A landscape with many valleys, sampled at points; each row gives a point and its height.
A ball rolls from a point to whichever of its 2 nearest points has the largest drop for the distance, and stops where none of them is lower. Distance is the straight distance between rows; heights are no part of it.
K867: [143  96 126 135 136 126 104 139 125  91 119 179 176 126 179 163 167 144
 123 177 104]  height 2.59
K767: [ 88 148 124 134 103 147 188  91 125 163 137 130 209 165 129 104 109 178
 131 151  98]  height 5.54
K531: [122  95 160 121 116 152  87 145 144 117 114 182 168 173 146 116 152 105
 123  98  55]  height 5.08
K80: [120 144 116 128 142 125 185 103 126 120 170  66  85 101  99 102  76 124
 132 129 130]  height 5.87
K693: [133 125 112 153 143 114 142 115  86 112 121 152 164 118 171 150 159 162
 128 203 154]  height 1.73
K96: [113 164  74  82 112 119 118 168 116 164 121  96  50  99 136 133 150 123
 148 124 185]  height 3.50
K842: [139 109 132 188 138 132  82 132 103 184  80 127  97 139 134 142 144  97
 157 118 171]  height 4.83
K585: [134 147  88  67  90 136 163 130 140 124 165  80  97 115 132  78 138 146
 137 118 134]  height 3.69
K346: [148 117 165 186 130 147  93 159 126 155  96 163 161 132 136 146 139 138
 113 130 132]  height 6.35
K946: [144  90 145 164 152 116 102 162 146 110 134 122 118 103 105 145  84  90
 124 107 116]  height 3.71
K557: [130 166 131 136 138 121  61 126 111  95 121 178 129 129 130 147 163 106
 118 127 130]  height 5.12
K643: [ 95 166 164 115 151 155 101  98 133  81  87 165 131 138  87 154 171 150
 114 158 104]  height 5.65
K517: [121 123  79  44  61 100 160 124 127 142 143  86  92 117 140  79 142 146
 124 113 155]  height 3.29
K192: [138  72 143 125 135 133 114 146 145  92 132 161 177 147 169 131 136 105
 131 136  68]  height 4.62
K712: [144  84 118 139 129 102 115 153 141 145 130 104  91 110 138 120  91  96
 110  87 127]  height 3.01
K871: [119 149 122  80 133 138 103 187 115  85 154 140  75 106 114 102 118  93
 101  79 102]  height 6.67
K499: [106 149  66 113 159 109  86 161  97  94 136 140  92  90 148 141 140 104
 146 131 159]  height 4.58
K494: [103 172  87  80 162 136 168  98 152  57 185 108 107  93 127 145 116 136
 149 170  94]  height 5.22
K206: [165  97 153 146  90 131 130 134 145 176 107  97 120 159 136  80 122 109
 128  56 102]  height 2.70
K457: [126 117 102 140 131 118 110 100  92 159  93 112 102 122 153 126 174 122
 159 171 180]  height 5.40
K729: [112 125 161 129 191 145 108 127 128  65 156 154 110 116  80 164  77  68
 113 111 104]  height 5.94
K493: [148 128 130  76  75 146 136 107 147 121 129 140 167 168 168  81 210 162
 148 136  80]  height 4.23
K435: [117 144  88  91 138 102  94 218 103 117 126 136  54 119 136 124 132  88
 113  89 147]  height 5.42
K265: [153 125 139 133  80 109 107 122 126 200  79 124 130 160 141 104 186 148
 123 115 181]  height 5.23
K276: [155  79 141 176 140 103  95 156 136 187  94 128 103 135 139 144 101  82
 117  89 151]  height 4.55
K617: [113 136  94 104 128 113 186 121 114 129 168  56  58  86 104 117  69 129
 112 123 145]  height 5.77
K908: [112 102 111  84 172 134 115 154 145  61 189 150 147 132 136 131  92  67
 137  86  78]  height 5.05
K624: [120 195 114  76 130 124 136 153 178 114 177 133 121 149 120 107 121 123
 123  40  65]  height 5.35
K244: [127 130 106 167 141 136  57 130  91 150  85 137  83 122 131 132 153  77
 160 111 166]  height 5.01
K161: [163 156 160 174 113 129 126 121 136 189  92  97  98 126  84 136 125 143
 123 114 188]  height 4.28
K370: [136 105 145 102  86 155 142 111 132 136 126 139 181 164 173  89 186 162
 128 145  77]  height 3.96
K957: [155 149 153 115  76 152  95 126 149 143 108 133 129 151 101  90 168 118
 141  70  88]  height 3.56
K993: [135 108 134 147  78 103 131 122  96 212  76 119 139 166 141 120 147 145
 114 121 172]  height 5.38
K386: [128 171 193 163 137 180  96 112 142 134  97 147 125 147  70 150 118 115
 118 103 102]  height 4.02
K730: [150  51 139 148 116  92 140 144 129 164 128 104 117 140 141 108  94 100
 104  92 117]  height 2.57
K639: [137 116 143 139 157 140 153 118 131  83 152 128 135 107 128 155 101 124
 136 168 103]  height 5.76
K385: [106 173 159 154 173 170 131 101 137  84 101 150 122 111  78 183 119 145
 122 174 108]  height 5.37
K696: [131 148  95 132 108 119  67 154 122 189  86 122  76 131 136 126 151  97
 141  73 161]  height 3.88
K825: [126 149 151 124 159 143  77 129 123  75 152 163 103 119 105 135 117  88
  93  95 111]  height 6.22
K972: [129 131 160 132  92 147 170 105 115 167 127 106 157 150 111  95 124 157
 124 128 135]  height 2.74
K766: [128 112  77  94 112  94 130 152 127 119 140  98  93  92 162 106 137 136
 116 124 131]  height 5.02
K726: [109 167 106  70 131 132 133 100 184  98 145 138 138 171 144 110 185 143
 152 111  67]  height 3.53
K198: [156 165 164 116  97 175 115 121 168 168 106 136 154 178 118 111 166 124
 148  68  83]  height 3.94
K467: [133 142 129 117  72 108 134 101 122 165 107 129 137 143 127 111 168 186
 138 171 203]  height 0.65
K22: [ 94  81 128 137 150 140 184 117 109 118 158 149 214 150 163 130  70 138
 117 161  87]  height 3.63
K779: [108 133 139 146  69 155 162 100 102 186  85 115 196 133  93  98 113 185
 121 137 145]  height 6.02
K228: [138 114 117 166 151 106 111 132 113 133 111 134 125 119 162 138 150 124
 142 153 155]  height 2.33
K524: [121 182 100  97 119 123  85 149 128  95 139 140  97  92 110 120 159 124
 117 116 146]  height 3.92
K375: [134 109 133 151 185 121 195 119 129 100 187  89 119 121 123 130  46  95
 135 120 112]  height 5.21
K521: [120  96 101 122 140  89 166 121 110 103 152  88  85  84 134 122  75 123
 107 150 141]  height 5.18
K262: [127  84 103 138 126  79 128 119  79 159 104 130 125 151 181 131 138 117
 127 153 164]  height 6.47
K635: [149 111 116 133  97 102  72 153 136 114 112 168 154 138 156 112 189 123
 137 121  99]  height 3.30
K999: [100 161 161 115 182 161 112  89 143  75 141 158 103 161 102 137 124  95
 117  86  92]  height 5.83
K300: [135  34 147 159 169 111 141 162 107 130 132 127 187 115 157 159  87 104
  97 146 144]  height 1.75
K909: [137 107 149 153 150 111  55 149 111 103 120 187 152 141 136 146 143  82
 117 108 128]  height 5.64
K475: [ 97  90 132 175 114 103 183 129  98 164 107 102 145 122 107 126  59 143
 120 164 125]  height 1.77
K249: [132  71 147 135 163 147 145 136 129  79 149 148 182 121 152 170 103 117
 120 165  84]  height 4.10
K571: [100 128 115 107  70 130 161  96 100 142 119 135 189 136 125 100 150 198
 124 196 134]  height 5.90
K634: [134 101 140 195 180 140 111 143  98 123 112 152 146 104 142 183 112 118
 145 170 170]  height 3.10
K24: [137  33 146 129 147 125 153 149 116 108 151 126 184 140 166 125  97 106
 113 145  99]  height 2.76
K217: [130 140 116  93 111 145  82 172 121  98 150 139 105 118 124  90 133  97
 108  72  85]  height 6.85
K538: [140  95 118 119 121 111  85 152 130  93 114 181 167 135 184 131 185 130
 130 156  97]  height 2.92
K819: [127 157  80  87 102 109 138 132 136 171 126  86  61  98 135 131 133 134
 120 121 185]  height 3.25
K667: [139 187 125  89  87 171 111 138 156 140 134 109 103 124  84  84 149 122
 149  54 131]  height 4.44
K492: [141  58 159 161 111 111 149 143 114 187 102 118 141 146 136 111  90 112
 100 103 133]  height 2.12
K442: [123 141 175 172 163 169 118 119 137 105 109 151 137 106  91 182  96 125
 115 159 105]  height 5.19
K454: [165  98 149 168 108 106  89 154 149 189  86 117 106 136 136 121 123 103
 111  66 135]  height 4.31
K280: [140 182 152  98  96 175 128  96 174 136 127 123 118 140  80 116 158 149
 164  97 128]  height 4.48
K880: [ 97 185 176 151 181 169 147 108 159 116 119 148 125 165  76 160 119 138
 134 105  94]  height 4.72
K315: [153 121 122 158 111 107  72 155 131 201  86 117  83 136 139 124 135  90
 131  65 149]  height 4.09
K855: [ 80 177 140 114 200 155 138  85 138  51 133 143  97 126  77 153 117 125
 132 143 100]  height 5.59
K717: [ 94 166 105 104 185 136 179  84 158  62 168 118 117 121 120 154 119 142
 160 170  91]  height 5.36
K630: [116 134 101 109 166 106  94 211 100 106 140 134  65 104 126 144  99  80
 105  84 151]  height 5.20
K549: [147 173 147 160 120 128  80 130 133 136 105 142 125 126 101 141 162 134
 130 133 151]  height 2.42
K455: [109  97 145 109 187 131 121 138 158  73 163 158 165 156 124 154  94  71
 133  93  71]  height 4.65
K40: [132 152 151 125 156 111 149 134 203 117 161 140 135 169 113 134  95 127
 111  53  53]  height 6.76
K354: [138 175 156 121 139 131  50 110 116  99 127 172 103 132 121 139 173 111
  94 100 139]  height 4.87
K191: [129  85 108 119 160 102 179 121 126  85 189 108 142 122 153 115  74 105
 138 142  92]  height 4.84
K129: [140  70 104 102 144 103 122 143 140  56 163 139 150  93 155 139 121 102
 136 147  92]  height 6.08
K46: [132  82 154 158 178 130 116 156 123  83 138 155 179 104 109 210  97 107
 118 159 120]  height 3.19
K318: [123 123 150 187 110 142 125 107  98 183  90 136 171 129 135 127 125 165
  91 148 158]  height 6.32
K436: [137 144 101  72  91 149 142 171 154 151 141  80  78 116 126  74 141 119
 137  61 117]  height 5.07
K20: [120 147  75 137 131 117  89 133 116 152 109 112  75 102 140 134 153 111
 157 136 175]  height 3.07
K546: [120 154 110 168 153 116  89 166 117 148 120 121  68  92 102 153  99  92
 120  83 173]  height 4.68
K756: [119 123  68 142 182 101 144 121  91 122 132  96  63  80 151 175  90 104
 145 162 192]  height 4.19
K794: [137 128 127 162 148 121 138 139 138 130 135  87  68  80  97 133  75 111
 114 110 142]  height 3.57
K898: [150 133 143 127 111 132 123 122 133 120 111 153 162 133 157 126 176 157
 122 173 111]  height 5.62
K777: [135 117 166 188 132 166 106 126 128 159  97 157 165 110 141 161 112 147
  94 145 125]  height 6.52
K664: [136 144 141 191 180 127  99 144 109 102 118 156 127 104 104 184 109 114
 134 157 153]  height 2.51
K519: [130 186 147 119 126 141  75 110 129 101 126 150  98 121  83 131 152 117
 102 108 133]  height 4.61
K102: [134 119 103 116 113 102 108 177 144 147 122 106  74  98 139 122 111 104
 115  80 130]  height 3.37
K503: [147  93 109 116  88  94 128 123 124 149 120 107 120 132 153  93 151 140
 114 114 129]  height 6.61
K808: [110 168 130  85  90 124 205  91 147 146 157 132 198 184 126 107 133 198
 137 134 116]  height 5.11
K452: [148 160 111  86  58 127  72 134 160 138 110 135 124 125 112  95 201 149
 144  95 159]  height 3.04
K520: [130 178 150 114 128 157 140  96 162 129 139 116 115 137  92 125 141 136
 153 117 103]  height 4.71
K247: [137 179 100 102  80 126 100 119 154 138 123 127  95 105 103 113 168 163
 151 126 204]  height 3.06
K742: [133 145 132  82 118 143  65 143 117  85 149 161 104 135 133  96 160  95
  90  70  88]  height 7.01
K469: [110  84 162 143 192 161 124 138 137  73 119 166 172 120 106 192  94 103
 118 151  94]  height 3.74
K85: [105 106 127 110 177 111 209 114 139  85 183 135 168 165 168 140  85 148
 129 152  74]  height 4.30
K62: [131 149 140 140 150 127 193  93 131 126 173  92 115 144 111 115  82 128
 139 128 120]  height 5.99
K440: [154 157 148 146 101 132  96 127 154 159 100 119 112 118  93 127 165 140
 137 117 149]  height 1.93
K98: [148 169 111  83  93 157 149 134 161 153 148  86 106 130 113  77 140 135
 155  48 129]  height 4.77
K294: [103 144  88  64 105 109 200 134 111 153 155  54  56  92 106 110  79 130
 115 119 159]  height 5.66
K204: [162 151 152 143  98 132 141 107 147 174 108  83  86 115  76 114 117 145
 121 102 174]  height 4.08
K201: [142 129 169 155 120 165 156 114 129 159 134 119 147 147 126 117 115 140
 126 126  99]  height 3.21
K212: [118  99 126 186 178 108 156 118  69 145 117 126 119 116 137 175  94 126
 129 187 193]  height 3.82
K200: [144 177 142  73  96 154 178  75 170 136 157 117 140 168 117 104 152 176
 161 123 139]  height 4.66
K704: [154 125 156 188 122 122 113 134 124 201  84 106 101 142 126 135 123 127
 116 104 165]  height 4.50
K327: [ 97 150 118  93 127 126 202  81 125 103 171 120 154 155 136 118 130 170
 143 189 107]  height 5.29
K173: [143  95 169 173 101 140 139 132 113 181  97 115 141 146 119 108 107 142
  95 114 137]  height 1.53
K481: [135  93 134 155 157 115  67 164 111  97 118 185 176 142 152 163 152  90
 140 131 137]  height 5.50
K788: [131 191 176 150 141 157  89 106 133 120 120 142  97 122  58 139 123 111
 111 104 123]  height 4.33
K187: [159 103 167 162 109 139 149 130 125 182 108  94 114 155 110  98 105 119
 119  77 124]  height 2.18
K259: [137  83  99 144 124 117  93 112  85 162  80 126 100 133 174 129 175 102
 162 167 158]  height 5.27
K118: [151 152 124 109  74 133  99 125 161 153 113 116 110 112 100 100 168 146
 139 102 166]  height 2.50
K686: [136 148 160 143 171 120 192 115 156 129 180 109 132 154 130 134  68 128
 128 103  92]  height 6.13
K394: [132 148  96  40  86 134 169 182 138 136 145  70  58 113 127  87 137 125
 141  92 128]  height 5.31
K278: [ 89 167 129  92 182 136 115 109 155  75 150 154 116 167 118 122 141 116
 126  78  77]  height 5.68
K882: [114 168  60 106 148 105 131 146 119  90 149 105  80  62 137 138 143 139
 144 172 168]  height 4.56
K551: [126 155 131 117 130 116  72 120 125  79 112 181 137 134 132 145 179 127
 121 152 105]  height 5.30
K943: [147 117 165 168 127 137  96 149 142 130 107 161 142 133 109 139 130 118
 119 121 104]  height 6.17
K117: [136  75 139 122  87 143 128 127 115 146 116 145 194 159 182  83 162 151
 111 129  84]  height 3.66
K623: [138 101 152 160 177 133 170 129 136 106 170 100 113  99 104 153  43  92
 131 133 122]  height 5.39
K335: [124 122 134 118  91 136 149 102 109 131 122 147 177 128 154 111 170 181
 104 187 123]  height 5.82
K445: [134 186 141  95 108 168  91 143 134 134 143 126  99 140  96  85 135  99
 123  38 101]  height 4.81
K458: [136  92 158 155 176 144 161 130 136  93 163 128 141 109 117 165  59  99
 132 149 103]  height 5.58
K525: [133 130 147 206 176 125 152 123  91 150 113 115 120 110 120 173  89 140
 114 166 193]  height 3.59
K219: [120  24 138 134 148  99 167 153  92 111 141 121 192 130 148 141  77 106
 104 149 123]  height 2.32
K713: [113 144 116 109  79  98 171  89 123 142 129  87 104 112  78 108 115 162
 130 162 197]  height 2.45
K822: [131  90 101 159 136 131  68 119  89 147  77 130  90 106 150 148 153  81
 163 152 162]  height 5.17
K79: [145 149 183 163 120 177 121 121 149 155 109 126 131 138  97 131 128 135
 131 116 104]  height 3.64
K39: [133 108  91 105 123  99 155 120 123 109 154  92  97  99 149 103 116 127
 112 138 121]  height 5.16
K179: [154  82 179 189 161 139 122 155 140 127 130 123 135 106  96 159  69  93
 116 117 123]  height 4.20
K720: [166 131 151 133  84 143 109 131 144 164 107 105 121 144 110  84 149 121
 142  62 110]  height 3.17
K342: [119  49  77 122 129  65 131 125  77 134 112 137 142 143 194 139 119 100
 140 159 155]  height 6.38
K600: [141 117 123 159 165 119 123 153 144 104 146 108  88  82 102 143  64  89
 121 112 130]  height 3.24
K56: [149 116 152 186 128 133 101 138 111 208  73 130 118 146 148 141 147 118
 133 115 175]  height 4.67
K724: [134 152 109 104  80 109 136  88 133 158 122 121 104 128 109 111 160 185
 147 160 230]  height 1.36
K398: [126  94 142 112 124 151 106 133 149 109 126 166 173 161 168 117 165 120
 143 125  49]  height 4.85
K355: [140 152 156 144 145 131 136 149 181 142 162 133 128 166 109 124  88 101
 132  37  72]  height 6.62
K698: [112 184 174 140 155 168 144 114 181 143 115 144 145 178  96 141 136 150
 135  83  88]  height 4.51
K211: [110 188  84  96 140 113  86 173  95  95 145 137  80  98 126 119 166 122
 126 128 164]  height 4.26
K116: [118 139 125 106 152 127  86 171 108  67 163 157  92  95 112 128 105  80
  93  88 116]  height 6.48
K834: [122  56 118 149 104  90 132 152  90 145 107 144 174 151 185 113 130 144
 102 152 133]  height 3.11
K611: [116 154 117 129 157 116  84 180 105 111 135 132  60  89  97 143  93  92
  99  88 154]  height 4.93
K638: [118  55 139 106 155 139 118 140 141  68 131 156 191 131 154 166 127 105
 131 149  65]  height 4.38
K432: [126 116 162 192 127 172 121  90 115 165 103 137 174 114 132 141  92 161
  83 150 132]  height 6.45
K890: [149 134 170 158 150 126 182 137 166 162 165 112 143 166 129 131  78 129
 116  74  87]  height 6.28
K471: [130 128 135 152  85  94 148 115 105 209  75 106 122 154 103 126 112 139
 113 125 175]  height 5.46
K263: [136 111 113 135 138 105 118 129 109  90 130 158 158 121 183 150 168 149
 140 192 129]  height 2.20
K983: [126  98 125 116 174 100 181 125 160  90 192 124 152 146 166 135  77 111
 135 122  73]  height 4.60
K152: [115 140  59 121 165 101 128 134 105 115 142  98  73  80 157 152 120 119
 138 161 178]  height 4.35
K651: [136  42 136 149 125 113 120 157 108 140 117 153 195 141 187 132 124 128
  90 144 132]  height 2.82
K353: [166 114 135 105  67 137 108 125 152 139 115 130 158 158 152  81 203 139
 140 107  77]  height 4.52
K960: [150  65  98 122 137  84 125 147 132  85 141 134 151 111 178 128 137 114
 123 151 118]  height 6.21
K896: [148 116 172 167 151 134 142 149 167 159 161 126 144 164 130 122  88  97
 131  65  81]  height 6.46
K795: [125 140 166 137 130 150  97 120 140 109 110 164 135 145 103 135 136 118
 127 123  80]  height 5.98
K961: [ 90 102 116 112 161 123 199 101 123  98 171 148 199 161 177 140  97 156
 113 166  75]  height 4.05
K864: [130 151 140 115 123 149 152  80 133 114 132 126 138 113 119 140 160 168
 130 195 130]  height 5.78
K34: [123 143 126 141  94 136 125 101 100 183 101 136 153 144 135 120 182 179
 139 182 212]  height 1.39
K164: [127 164 127 108 135 144 148  98 153 105 163 110 117 124 113 113 133 135
 148 134  90]  height 4.90
K95: [142  88 154 194 167 140 126 144 114 123 116 151 163 106 144 183  95 136
 110 171 151]  height 3.49
K732: [103  74  89 150 128  50 185 135  88 122 110 122 157 121 137 149  71 138
 134 192 141]  height 0.98
K615: [153 102 113 110  83 123 116 141 149 146 128  96 110 127 148  75 152 125
 124  79 104]  height 6.72
K405: [ 87 146 113 136  78 148 203 109 126 173 133 114 208 154 110 106  97 196
 156 152 111]  height 5.69
K392: [117 164 120  81 140 136 178  80 152  97 168 103 130 140 138 120 147 158
 157 159  96]  height 5.10
K333: [145 198 131  71  90 159 137 103 190 137 139 131 139 160 110 101 162 152
 170  76 125]  height 4.17
K132: [140  77 136 176 163 107  93 159 122 159 106 130 122 127 138 159 106  75
 136 113 163]  height 4.76
K989: [ 92 186 113  74 163 131 131 134 162  89 170 152 108 157 125 119 125 113
 118  60  68]  height 5.55
K659: [130 139  83  63  68 102 141 122 137 168 130  83  85 115 130 103 136 146
 112 116 188]  height 2.98
K749: [139  76 131 164 174 121  89 171 103 112 120 162 179 124 157 185 134  90
 142 137 147]  height 5.25
K773: [145  50 137 177 169 115  92 176 109 145 108 142 167 137 159 164 124  87
 139 130 161]  height 5.03
K49: [127 188 122  86 112 148 118 160 153 134 161 119 105 148 112  87 126 108
 136  27  91]  height 5.09
K444: [127 166  96  63  94 142 127 140 149  98 160 106 103  94 127  91 162 139
 142 124 118]  height 3.38
K7: [ 89  95 161 124 208 158 131 136 152  70 141 160 174 153 115 175  97  97
 132 116  74]  height 4.25
K563: [138 102 128 169 140 130 107 132  94 160  95 142 145 141 172 131 170 133
 137 163 163]  height 1.88
K803: [142  45 145 163 153 137 114 164 117 121 128 146 205 119 167 163 107 115
  98 145 124]  height 2.34
K677: [128 129 139 166 118  97 144 111  94 215  85  94  98 142 105 154  99 121
 115 129 193]  height 5.56
K685: [133 157 116  89  71 120 164  79 137 125 137 116  91 113  90 100 125 189
 148 165 221]  height 2.00
K281: [120 159 167 106 160 171  81 106 141  85 141 160 101 148 115 122 139  93
  92  71  94]  height 6.00
K133: [127 135 130 165 117 142 118 115  92 183  93 135 149 143 158 126 167 166
 137 175 186]  height 1.94
K338: [130 189 100  89  96 125  87 134 152 109 137 134 101  91 102 115 169 147
 140 139 161]  height 3.55
K292: [109 174  77 101 131 142  92 148 108 149 115 108  53  88 120 135 162 113
 161 147 193]  height 3.36
K608: [127 116 134 184 140 106 141 108  86 198  95 110 109 135 127 163 100 124
 130 160 193]  height 5.57
K660: [124  89 117 134 158 104 179 116 112  99 175  92 115 112 131 110  61 115
 123 146 116]  height 5.00
K577: [ 86 122 105 106  68 125 192 104 109 129 137 109 198 139 121  87 134 194
 155 203 116]  height 5.71
K194: [122 126  67 114 127 102 100 170 122 114 132 129  99  94 162 119 152 114
 135 123 135]  height 4.82
K500: [135 179 139  82  90 128 206  86 170 146 157 126 161 183 113 107 128 182
 138 114 131]  height 4.89
K66: [ 81 168 122 109 105 149 200  71 140 158 140 138 203 172 128 121 115 209
 123 145 123]  height 5.33
K23: [124 136  96  98  77  89 153 100 120 157 125  88  90 114 103 109 120 154
 122 134 189]  height 2.69
K841: [120 165  98  55  92 137 101 129 150  91 143 133 124 122 130  87 181 123
 142 114  82]  height 2.78
K142: [146 150 135  79  79 152 153  86 157 132 144 123 130 145 121  97 171 167
 158 141 138]  height 4.39
K121: [ 98  88 106 157 113  71 196 131  93 143 110  95 138 115 105 129  61 141
 132 188 132]  height 1.40
K529: [103  97 103 162 143 102 151 117  57 127 113 148 169 130 172 143 134 154
 131 207 171]  height 1.14
K816: [101 153 147 133 180 148 129 107 137  61 140 149 109 118  83 155  91  97
 133 136  93]  height 5.73
K905: [103 178 127 115 172 150 157  87 159  74 149 117  96 105  88 152 117 135
 152 163  97]  height 5.49
K722: [137 149 114 161 141 118  92 129 126 136 117 122 105 115 127 141 157 132
 149 145 167]  height 2.71
K311: [127 142 135 112 113 137 105 116 142  90 102 166 152 134 128 146 182 147
 127 172  92]  height 5.47
K932: [128 141 129 108 135 140 139 107 138  83 130 141 133 114 134 142 159 148
 142 184  98]  height 5.63
K566: [150  80 159 176 174 112 133 153 125 114 135 127 142 104 126 176  79 106
 115 146 145]  height 3.93
K429: [133  67 139 145 182 136 145 134 112  73 148 147 179 102 145 198  92 129
 116 186 125]  height 3.72
K17: [138 158 162 201 170 133 126 127 128 114 117 134 109  92  85 189  80 127
 120 164 151]  height 3.03
K176: [129 144  94 117 112 114  79 185 130 167 109 118  70 115 130 125 138 101
 122  67 142]  height 3.67
K968: [ 95 171 169 143 157 183 119  95 139 107  84 149 136 128  85 162 142 164
 124 158 105]  height 5.51
K235: [129 125 159 161  75 159 134 103 102 197  85 126 190 137 113 105 133 184
  94 127 151]  height 6.16
K778: [167 117 153 104  59 151 110 119 139 160  97 137 169 159 150  83 203 163
 129 123 118]  height 4.78
K596: [144  79  97 127 111  71 126 130 112 151 115 125 134 139 187 104 152 121
 118 130 140]  height 6.53
K25: [126 110 122 167 132 115 124 104  80 183  91 113 103 136 146 144 136 119
 140 164 185]  height 5.48
K388: [ 96 119 115 144  67 151 177 108 121 198 102 104 208 152 114  85 103 183
 148 134 115]  height 5.86
K504: [127  76 129 135  85 111 137 128  95 142 113 150 190 149 177  94 147 154
  99 159 110]  height 3.39
K740: [120 104 148 154 105 122 178 121  97 156 122 107 151 137 113 102  92 150
 119 143 122]  height 2.25
K762: [112 156 109  71 120 133 108 118 150  92 155 146 123 152 132 104 166 116
 142  92  66]  height 3.20
K87: [134  43  81 111 144  55 130 146 108 109 136 126 149 128 191 138 121 105
 120 144 145]  height 6.31
K41: [129 152  94  52  95 121 176 162 131 148 146  60  44  98 117 109 112 134
 118 104 153]  height 5.52
K413: [101 112  96  66 156 129 105 153 123  32 181 157 130 107 144 135 107  86
 118 108  78]  height 5.41
K479: [125 151  99 163 159 120  94 140 111 163 110 105  60  96 117 159 105  94
 142 116 181]  height 4.49
K295: [117  54 152 144 138 149 159 123 107 124 144 138 213 139 165 121  84 122
 104 150  92]  height 3.22
K448: [138 155 170 197 159 133 143 117 119 142 114 112 104  92  95 167  85 145
 114 174 169]  height 3.32
K610: [112 167  82  81 136 132 138 120 136  60 168 116  97  68 126 126 139 138
 138 168 109]  height 5.04
K758: [147 135 139 157 124 119 143 117 136 150 121  78  81 104  94 120 101 134
 115 113 154]  height 3.85
K588: [105 167 164 114 138 165 112 100 148 109 102 160 135 160 103 128 171 141
 129 124  86]  height 5.81
K506: [122 175 121  64  96 156 116  96 181 116 135 141 138 160 115 102 187 146
 163 104  91]  height 3.84
K324: [145 137 107 110  82 113  87 138 144 116 116 147 135 128 141  98 206 136
 134 129 110]  height 3.65
K511: [140 105 115 123 147 120 127 133 144  77 156 130 126  98 138 133 118 107
 136 147  95]  height 5.93
K889: [ 97  75  79 154 134  68 160 133  67 136 111 129 162 137 165 144 102 133
 143 196 159]  height 0.50
K884: [126 109  92 162 172  87 148 102  78 124 134 110  97 103 142 158  96 121
 144 178 190]  height 4.06
K93: [ 85 141 100  86  91 117 212  96 116 122 161 120 187 162 129  91 136 174
 160 193 108]  height 5.53
K302: [135 187 117  77  72 138  71 148 145 120 124 146 112 117 105  89 188 132
 122  86 147]  height 3.54
K650: [107 147 175 162 180 171 131 116 142 110 113 155 131 142  95 162  94 119
 130 133  86]  height 4.95
K847: [119 138  88 162 181 109 122 135 106 136 123 103  61  77 126 173  87  93
 140 139 185]  height 4.34
K4: [132 107 168 133 130 138  68 144 124  98 106 195 159 156 135 136 154 102
 103 116  91]  height 5.34
K476: [134 160 171 129 128 164 146 114 168 164 124 133 153 180 126 124 138 143
 140  91  82]  height 4.27
K166: [110 188  84  89 135 123 121 130 135  76 164 111  89  65 109 141 140 147
 133 172 157]  height 4.79
K165: [153 146 120  88  72 125 109 110 153 124 136 122 135 126 132  94 191 160
 147 146 123]  height 4.03
K586: [166 126 154 131  65 142 115 125 132 187  84 131 156 146 136  96 191 174
 118 123 162]  height 5.06
K407: [133 190 118  60  72 157  97 152 140 123 131 122  85 108  89  85 160 140
 136  78 149]  height 4.04

Call two points neighbours if one is among the 2 nearest of the other. Go from one point of each pair to the other, from neighbour to neighbour, staying as low as possible. Name the highest point that can't be avoided.
K300, K467 -> K521
K46, K664 -> K909
K600, K440 -> K608
K467, K889 -> K571
K563, K841 -> K585
K467, K440 -> K722
K563, K467 -> K133
K600, K756 -> K179
K173, K600 -> K435

Where does a ball stop that starts at each point below?
K816 -> K756
K871 -> K440
K909 -> K46
K795 -> K173
K571 -> K841
K62 -> K440
K898 -> K889
K608 -> K600
K481 -> K173
K960 -> K300
K432 -> K889
K677 -> K300
K932 -> K889
K521 -> K300
K200 -> K889
K742 -> K440
K39 -> K440
